Points on a hilly landscape, in no order, each with its height.
A ball rolls from a point to the lowest of its 2 nearest points, and stops where none of them is lower. Distance is the straight distance between rows; heights are no part of it.
Kudug: [143 134  93 107 112 173 101 111 135 164 158 124 188 132 107 125  97 133
  79 131 157  79 203 111 157 167 113]  (h 47.1)
diru: [133 156 120 130 134 116  75 152 166  82 150 126 174  92 148 143 145 125
 104 129 121 121 176  60 178 145 107]  (h 49.2)
lav: [163  79 182 102 169 119 155  91 122 133  72 169 134 130 112  99 169 154
 107 126 138 141 117 145 147 166 114]  (h 59.9)
Tenel: [122 157 102 109 141  98 202 136  86 107 140 118 113 127 164 152 118 155
 105 152 149 152 122  98 101 130  57]  (h 20.4)
Rudup: [126 147 119 109  99 117  82 129 135 135 180 125 125 154  68 134 120 148
 114 142 147 104 144  80  90  93 116]  (h 43.0)
tize: [135 120 108 150 100 148 154 149 114 106 134 123 115 102 180 152 102  84
 130 142  93 161 140 163 145 129 134]  (h 35.6)
lunek: [ 99 100 130  96 121 125 156 139 107 146 178 115  99 125 157  60 112 146
 128  94 119 186 159 142  78 133 121]  (h 44.5)
mivu: [107 117 170 101 117 101  65 128  87 111 101 139 163 132 127 142 113 173
 114 131 129  50  91 102 142  91 113]  (h 20.0)
beguf: [105 144 153  50 141 139 149 146 110 173  84  75 124 132  90 129 129 135
 142 108 136  55 127 137 167 143 136]  (h 26.0)
bodar: [102 125 115 114 174  76 128 136 124 124 119 140  79 130 134 116 163 177
 150 135 122 122  92  88 117 112  63]  (h 46.1)
meso: [ 97 141  92 164 143 124 145 165 151  85 166 145 138  89 187 148 107  69
 122 178 112 108  92 160 145  95 145]  (h 39.9)
disas: [176 148 149 106 148 118 140 125 124 146  51  92 109 128 157 171 158 106
  92 112 162 122 130 106 164 126 112]  (h 9.6)
Sis: [135 144 173  69 134 139 182 131 117 153  86  79 123 126 121  95 147 137
 149  74 131 139 157 146 163 174 153]  (h 31.0)
tif: [182 105 146 118 165 138 121  95 109 122  88 160 153 144 107 146 153 145
  91 136 127  95 116 118 109 148  66]  (h 61.4)
biv: [ 96 126  85 140 118 165 176  68 182 168 156 141 113 137  93  96 114 124
 151 153 138 120 112 171 122 130 152]  (h 28.1)
kuben: [128 121  76 136  63 168  91  95 102 124 191 160 176 147 110 124  74 116
  93 152 126 118 184 149 135 181 140]  (h 49.8)
vukev: [146 133 172 180 178  95  73 156 110 107  66 127 128 112 145 105 189 138
 126 144 126 103  90  85 133 141  97]  (h 19.9)
fano: [ 98 143  81 140 139 129 129 166 150 120 162 130 151 153 119 129 118 110
 188 131  89 170 158 130  96 151 149]  (h 47.5)
zemil: [136 141 170 135  95 138 125 144 121 135 105 133 160 153  91 168  90 168
 138 112 122  59  88 125 133 124 167]  (h 30.0)
kopu: [136 167 124 131 100 123 154 132 143  91 181 133 153  85 115 175 125 108
 129 133 120 125  92 108  57 106  83]  (h 30.2)
bekos: [ 92 154 113 198  97  96 140 157 178 103 156 114 105  83 175 113 111 149
 202 103 120 141  91 108 142 113 151]  (h 31.7)
dal: [153  68 120 133 125 145 157  86  68 140 102 108  91 162 120  85 120 175
 142  70 134 118 125 120 124 164  92]  (h 37.1)
buf: [157 101 175  65 129 139 118  75  88 110 104 105 106 131  77 116 148 105
  72 113 150 155 145 160 160 108 134]  (h 27.5)
losa: [124  99 157 168 167  68 125 177 179 147 115 165 108 136 140 107 173 152
 147 164 142 131 127 160 127 107 170]  (h 19.2)
kefev: [145 159 167 163 154 120 166 131 116 150  73 109 132 154  80 130 151 127
 156 146 148 151 125 156 106 148 179]  (h 60.2)
bera: [175  79 110 169 154 145 143 102  80 112  97 124 105 165 131  99 139 111
 132  96 118 220 165 159 138 172 145]  (h 42.2)
Sozu: [ 74 165 135 122 123  77  87  85  81 122 115 126 130 101 184 120 125 132
 114 130 173 132  95 152 142  92 100]  (h 36.6)
fot: [191 118 104 133 135 149 158 105 139 137 116 154 149 157  75 184 132 149
 117 150 135 107 169 119 137 165 103]  (h 63.3)
raku: [111 151 155 160 113 143 125 168 201 121 178 136 163  70 151 104 144  67
 147 112 117 144 100 134  79  99 202]  (h 23.5)
Pezat: [128 117 148 101 104 122  94 119 120 106 144 105 137  90 113 124 135 111
 126 156 131  96 180 155 175 116 102]  (h 45.9)
Ved: [ 88 162 100 123 173 128  96 174 168 152 144 113 166 161  75 121 126 128
 165 150 143  60 140 114 120 123 177]  (h 56.2)
fis: [146 161 146 117 134 131 115 137 157 117 120  69 137  78  98 122 147 112
 120 129 146 109 189 101 205 159 104]  (h 47.6)
pap: [112 101 133 123 102 103 151 159 177 115 177 227 148 129 141 150  98 150
 125 181  94 133  98 168 144 132 171]  (h 57.8)
Vobuk: [147 120 116 110  66 152 150 119 155 149 183 130 122 148  84 116 120 146
 122 125 140 143 170 124  86 132 127]  (h 46.9)
Geg: [137 144  66 153 125 140 145 134 143 147 115  92  81 161 159 183  92 116
 111 159 158  93 126 122 170  95 161]  (h 44.6)
sug: [105 114  87 176  99 149 105  81 131  90 198 179 154 128 117 105 101 110
 130 172 108 136 140 164 126 160 115]  (h 52.7)
mibeb: [ 78 113 103 162 116 104 132 170 163 115 145 152  99 148 154 141  99 158
 188 130  93 112  82 113 133 110 153]  (h 37.7)
gezar: [ 91 141  88 149 149  73 124 128 118 141 131 148 133 108 211 159 122 129
 133 133 158 140  96 146 104  89 101]  (h 39.2)
Folo: [ 93 148 134 113 147 123 112 118 103 136 107  96 116 117 138  92 139 144
 153  88 116 109  92  88 106 138  66]  (h 48.7)
mufaf: [171  86 158  40  98 166 154 119  99 107 117 153 145 144  89 160 134 118
 136 108  85 144 162 182 142 156 136]  (h 54.9)
Fid: [129  71 177 130 142  84 155 134  75 122 107 158  82 109 155 105 130 181
 145 104  95 179 100 165 126 129 103]  (h 42.4)
soz: [135 127  91  95 154 132 191 156  95 151  99 113 128 181 125 170  96 137
 126 169 128 115 160 146 111 133 150]  (h 30.7)
Sogef: [144 185  68 193 143 146 131 155 137  98 130 106 166 123 154 179 115  77
 129 139 149 131 125  91 117 137 144]  (h 39.0)
tinez: [138 107 162 125 115 136 195 143 172 134 174 126  90  53 156  91 148 100
 108 137 107 163 142 173 104 120 129]  (h 27.8)
kefo: [167 120 124 129  47 194 156 127 123 147 155 100 100 164  53 133  74 115
 107 141 118 126 151  97 100 122 168]  (h 51.5)
zupu: [133  74 167  66 146  87 162  96  62 130 104 142  90 122 137  73 150 178
 141  49 143 199 102 164 141 137 118]  (h 39.4)
Lefaz: [168 133 132 137 106 119 133 120 143 171  93 112 115 131 178 149 150 122
  99 101 162 157 161 155 137 119 152]  (h 13.4)
zim: [ 86 125 131 120 129  81 125 129 113 115 178 131  83 113 160  79 128 171
 127 125 119 186  99 106  65  98  81]  (h 47.7)
rosal: [120 110 171  88 140  79  90 161 170 153  91 171 110  92 179  95 183 162
 119 115 113  87 112  65 153 114 114]  (h 28.5)
ral: [103 115 161  71 113 122  57 121 193 149 123 160 145  84 110 125 177 139
 125 111 100  65  89  66 158  92  98]  (h 31.8)
donav: [138 129 169 134 151 141 167 138 103 132 137 126 158 145  99  97 134 102
 123 154 126 178 162 170  73 151 172]  (h 62.0)
zir: [115 128 171  84 141 114 150  84  53 128 125 110  95 121 152  91 113 113
  71 127 172 169 130 188 132 100 139]  (h 31.2)
Badag: [122 114  61 149 117 174 170  84 141 166 124 122  79 180  94  91  99 103
 163 160 124 176 153 158 113 129 184]  (h 34.2)
lof: [110  94 141 157 112 108 105 123 159  97 180 194 159 112 123 112 143 139
 131 184 103 108 111 171 119 117 126]  (h 55.2)
toraf: [159  68 128 124 122 168 120  81  57  95 114 139  98 182 101 123 101 125
 110 111  97 182 140 156 135 144 144]  (h 45.8)
Tid: [137 155 127 149 140 141 204 133 150 134 140 138 154 107 114 159 140 117
 117 138 147  88  76 124  68 117 123]  (h 23.1)
dazod: [ 99 143  61 124 155 150  85 160 167 142 191 151 191 158  86 124 112  95
 136 150 109  93 163 124  84 135 155]  (h 52.9)
fetu: [114 133 142  97  77 135 141 152 190 118 195 133 145  71 137 119 146  85
 142 139 109 137 163 152 122 122 152]  (h 29.6)
tunu: [ 98 106 147 103  63 117  72  57 101 117 141 147 125 158  97 132 101 157
 151  99 141 135 122 164 158 120 130]  (h 40.4)
berud: [143 155 151 140 135 162 121 139 107 129 108  68 117 137  74 125 137 127
 144  97 112  94  99  77 118 128 101]  (h 52.0)
mabur: [117 114 100 174 165 116 150 105 140 134 127 123  74 149 135  90 140 123
 145 149 134 192 153 158 135 137 130]  (h 39.3)
Defi: [162 120  70 128 150 169 150 112 131 179 110 103 125 191  44 137 122 134
 154 149 131 118 203 122 117 165 134]  (h 65.7)
Vef: [111 129 125 208  88 124 145 121 162 121 158  89  75  79 147  75 142 131
 164 123 136 133 124 120 133 135 106]  (h 27.3)
bape: [118 160 139 168 113 186 123 163 157 129 139 101 145 130 132 113 107  79
 135 111  96 162 114 110 100 122 220]  (h 14.2)
letez: [105 145  91 185 148  59 131 177 154  94 159 162 121  75 203 153 120 130
 145 146 143 112  57 113 117  75 104]  (h 41.6)
lek: [179 119 138 150 131 121  66 139 147 163  75 118 143 114 161 162 171 103
  93 113 150  66 138  99 162 104 107]  (h 13.6)
Vezo: [ 90 106 160  66 152 140 201 116 104 142 104 123  93 145 126  70 116 161
 163  77 114 189 125 171 152 165 165]  (h 35.5)
Vanag: [107 143 184 120 116  53  66 127 118 139  76 159 140  85 175 106 155 165
 128 120 150  67  79  81 144  88 108]  (h 25.3)
goz: [150 128 128 202 146 120 135 104  96  98 122 151 126  96 173 115 123 162
 104 140 141 155  73  94  66 137  69]  (h 28.8)
gado: [146  87 111 112  96 155 162  93  77 145 144  71  83 121 136  73 118 125
 131 102 131 125 194 158 107 145 100]  (h 41.0)
Rupe: [ 87 178  72 139 171 114 126 196 157 107 157 118 177 123 115 150 114 129
 197  99 130  82 102  84  84 119 147]  (h 59.6)
sok: [158 124  95  86 144 129 157 160  75 110 119 119 143 156 151 164 115 124
 108 124 104 147 166 121 102 129  86]  (h 25.8)
Guri: [114 166 125 120 160 164  87 138 102 138 103  84 145 149 113 167 121  94
  99 110 124 109  91  94  89 100 125]  (h 55.1)
dugev: [ 98 122 129  62 103 105 132  74  99 143 144 153 118 122 178 121  97 138
  90 136 168 144 132 181 161  99 118]  (h 33.8)
Davot: [110 110 121 121 101 140  90 142 158 122 146 139 114 157 135 147 115 146
 128 117  98 117 105  80 130 109 126]  (h 38.6)
mepi: [108 126 149 204 180  89 105 159 153 133  95 136 122 122 153 112 161 122
 136 157 129 100  56 130 109 103 152]  (h 13.5)
Sez: [ 97 128 138 130  92 165 178  78 162 139 147 113  86  81 127  98 127 103
 139 112 126 134 100 152 140 129 114]  (h 22.1)
Lofod: [108 138 102 147 161  98  98 131 114 104 138 133 109 169 114 128 146 146
 161 162 124 160 152 129 119 136 108]  (h 42.5)
tet: [155  70 159  80 128 139 160 116 151 132 109 202 137 144 101 130 143 148
 139 137 107 167 150 187 154 175 157]  (h 57.9)
gok: [122 111 129  40 130 116  93 138 114 186  91  97 116 123 128 129 142 161
 135  80 146  53 157 118 180 136  84]  (h 21.5)
Kore: [131 130  78 114 163 175 118 134 138 135 110 111 145 157 130 131  86 117
  91 167 131 107 186 116 212 166 152]  (h 44.9)
bor: [122 101 166 115  96 113 114 101 138 155  96 148  98 182 107 138 113 160
 125 130 157  98  90 151 158 112 172]  (h 36.7)
dukub: [128 123 150 117 111 106  78  63  89  77 106 141 137 126  99 149 137 137
 128 135 131 120 128 151 188 135  75]  (h 43.5)
netug: [175  92 110 184 130 132 135 106  84 101  94 141 108 149 161 139 123 168
 128 107 134 157 126  97 128 171  74]  (h 32.8)
mavu: [179  97 152 105  94 134  98  68 119 117  94  95  64 146  90 132 162 112
 127  77 140 173 145 139 186 125 126]  (h 23.0)
muv: [108 172 142 128 137 135 110 114 111 121 120 111 144 165  74 162 122 102
 131 146 129 148  98 127 111 104 177]  (h 57.7)
kemuf: [151 132 146 181 127 148 111 180 132  62 144 122 140  96 170 141 139 101
 123 130  79 165 133  95 108 129 121]  (h 30.1)
saleg: [171 115 133 129 129 153  69 105 149 155 101 118 108 160 129 139 172  95
 104  75 132 178 158 102 133 124 124]  (h 17.9)
Musi: [160 107 151 111 112 167 105 141  85  91  99 153 166 181 111 170  98 121
  99 116  81 159 144 129 134 147 161]  (h 50.5)
vopi: [ 88 148 115  74 120 154  92 147 182 130 145 133 170  69 122 164 132 115
 113 125 104  47  99  87 184 106  97]  (h 35.4)
Lif: [ 83 184 120 112 143  65  94 179 184  98 160 135 160 123 117 144 127 140
 165 134 131 130  92  88 109  88 153]  (h 62.4)
sav: [128 107 155 166 193 136 138 128  88 149 125 151 129 123 160  78 135 112
  86 136 117 201 106 170  59 122 142]  (h 63.6)
kese: [142 144 165 194 137 119  95 140 114  78 128 127 145  70 188 111 148 119
  93 162 144 114  97  83 104 106  97]  (h 24.9)
Betek: [113 175 111 141  84 143 169 113 109 123 174  92 125 109 157 119  82 110
 110 119 152 145 109 105  69 104 119]  (h 36.4)
Kal: [105  93 119 106 130 117 156 141 144 124 151 205 142 178 112 107 110 151
 140 170  98 182 144 188 122 159 175]  (h 60.6)
pud: [132 198 116 165 150 145 100 124 146 154 128  68 164  85  55 141 153  96
 162 113 152  86 153 111 153 164 102]  (h 49.6)
Nupa: [130 161  74 159 123 170 126 142 157 143 125 112 168 145 124 178  96  97
 111 142 141  85 142 110 163 137 176]  (h 42.3)
Favus: [131 176  80 154 177 132 183 178 113 131 119 122 158 145 167 169 108  92
 129 172 129 147 137 136  93 135 164]  (h 35.3)
vub: [158 174 144 110 116 136 194 156 162 138 118  89 120  98 129 180 135  97
 106 120 150 113 114 110 128 101 136]  (h 15.6)
letu: [180 109 149 117 105 111  30 119 113 183  86 128 141 117 122 158 150 146
 126  78 144  46 163 122 176 130  84]  (h 17.3)

For each start below, name the point where the ball stops.
pud | mivu
Vobuk | Sez
letez | disas
Kal | Tenel
kefo | Sez
Fid | disas
